Each scene shows the same named points in several views. A view is turned or mirrored, and shifted as a whole, has a little noise and may leave points out.

Scene 1
View 1
K485: [-11  45  11  -5  14  -7  18   8  -1   5  11  -6 -46  -7 -22   2   6 -19
 -10   1]
K756: [ 20  15   7   7  -2  -6 -10 -35   5  17  25   0 -14  -3  -2  -9 -60 -11
 -12  23]
K411: [  5  25   2  -1   5  -6   1 -12   0   7  23   7 -16  -4  -1   2 -19  -4
  -8  11]
K101: [ 19  13   7  -9  -1 -15 -13 -17 -17  16  25  19  -2 -16   0  13 -35   6
  -9   3]
K496: [  7  19  -8  -7  12  -8  -3 -16   4   3  27  12  -1   8  12   6  -7   6
  -2  16]
K393: [  4  27   5  -9   8 -10   2  -5  -7   7  22   7 -18  -7  -6   6  -9  -5
  -8   5]
K599: [  0  29   1 -11  13  -8   5  -1  -5   5  21  11 -14  -8   2   9   8   2
  -4   1]
K433: [-10  32 -13  -4  23  -3  19  -4  20  -8  21   2 -22  20   8   0  29  -3
   0  18]
K788: [ -1  30  15 -12   7 -12   4   7 -21  13  16  11 -27 -21 -19  13  -6  -7
  -8 -10]
K580: [  7  20  -7   0   9  -5   0 -25  12   3  24   1  -9  11  11  -4 -17  -1
  -4  25]
K404: [  3  22  -8 -17  17 -16   0   1 -10   3  32  25  10  -3  18  21  28  19
   1  -3]
K830: [  1  24 -10  -8  16  -8   1 -10   5   0  27  12   1   9  15  10  14   9
  -1  12]
View 2
K788: [ -3  14  13  11  -4  16   6  10 -26  -7 -15  12   9  29   1 -16 -15   5
 -15  21]
K580: [ 12  -2 -12   9  -7  -7  -5  13  -3 -31  11  10  28 -21   7  -5   0   8
 -17   3]
K404: [  3 -18  -2  26 -12  -3  20   6 -11 -26   0  -6  -8  14 -10 -24  26 -17
 -22  13]
K485: [ 21  35  -1   1   6  17  16  17 -21 -12 -11   4  16  19  17 -29 -10  14
   1  34]
K433: [ 34   8 -19  11   0  -1  22   9  -7 -28   6  -9  17  -8  17 -33  18   4
   2  27]
K599: [  5   4   3  14  -6   4  11   9 -15 -20  -5   5  10  12   3 -19   2   1
 -13  19]
K496: [  8  -8 -10  15 -11  -2   3   9  -8 -31   8   5  17  -9   2 -12   7  -1
 -20   7]
K411: [  4   4   0  10  -9   3  -2  12 -14 -20   0  14  22  -1   5  -5 -10   7
 -17   9]
K756: [ -5   5   0   4 -11  -2 -27  17 -11 -23   8  31  41 -25  12  15 -29  18
 -27  -4]
K830: [ 10 -12  -7  19 -10  -6  11  10  -5 -29   7   0  12  -7   0 -19  16  -4
 -18  11]
K393: [  0  14  11  11  -3  12   5  12 -20 -11 -10  13  10  22   2 -15 -13   6
 -15  20]
View 3
K788: [ 12  -3   2  -8   9   4  -2 -17  25   7  -3   5   6  24  -8  -5  40 -26
  29   6]
K485: [ -1 -17   8  -2  20   2 -10 -12  29  24 -13  12 -13   5 -22  22  40 -26
  20   4]
K433: [ -2 -26  -5 -15  17  10 -28 -18  -9  24 -13  28 -39  -9  -2  29  13 -13
  18   6]
K580: [  8   1   3  -1  21  17 -29  -4 -10 -15 -12  21 -24  10  20  18   9 -23
  23  -6]
K496: [ 10  -3  -6  -9  15  16 -22 -12 -14 -10  -7  20 -17  13  18   7   9 -17
  27   3]
K756: [ 16  15  12  15  24  18 -25  11  16 -47 -18  10 -11  27  25  12  15 -32
  27 -19]
K101: [ 23  12  -3  -3   9  15 -10  -8   1 -28   3   9   8  34  19 -13  22 -25
  33  -1]
K393: [ 11  -5   0  -7  12   3  -6 -17  20   6  -3   9   2  19  -5   0  35 -22
  28   5]
K830: [ 10 -11  -8 -14  12  16 -22 -17 -22   0  -2  22 -22   8  13   7   7 -11
  26   6]
K404: [ 13 -11 -21 -29   1   9 -15 -34 -27  16  10  21  -9  11  11 -10  12  -8
  28  17]
View 4
K404: [-13  15 -15  27  -4   4  15  -3  20 -13   4  -2  16  34 -10  16  12   0
  34 -16]
K830: [-14  10  -4  17  -8  10  -1  -9  31  -6   7  -2   1  15   7   9  13  -1
  32  -7]
K496: [-12   7   2  14  -6  10  -8  -7  28  -3   4   5  -4  12  13   4  10   5
  24  -2]
K101: [  5  -6   1   8  12   6  -7  -7  12   0 -11  29   3  18  12   2  -1  26
   3   2]
K756: [  2 -12  24 -10  18  17 -33 -18  20   9 -11  30 -25 -22  41 -11  -9  19
  -3  17]
K411: [ -9   3   6   8  -2  12 -15 -13  34  -1   3   7 -10   2  18   2   8   4
  21   5]
K485: [-20   8  14   3  18  32  -8 -25  -2 -13  -7  -5  -8 -27 -15  12  -1 -26
  22 -10]
K599: [-12   6  -1  15   8  16   0 -15  14  -8  -3   1   3   4  -7  12   7  -6
  23  -7]
K580: [-10   4   9   6  -5  12 -16 -12  36   1   6   5 -14   2  20   0  10   2
  22   6]

Which points are out of place in each view (at most two, in the order of its rows)? Write - if all are in place.
view 1 => K393
view 2 => -
view 3 => -
view 4 => K756, K411
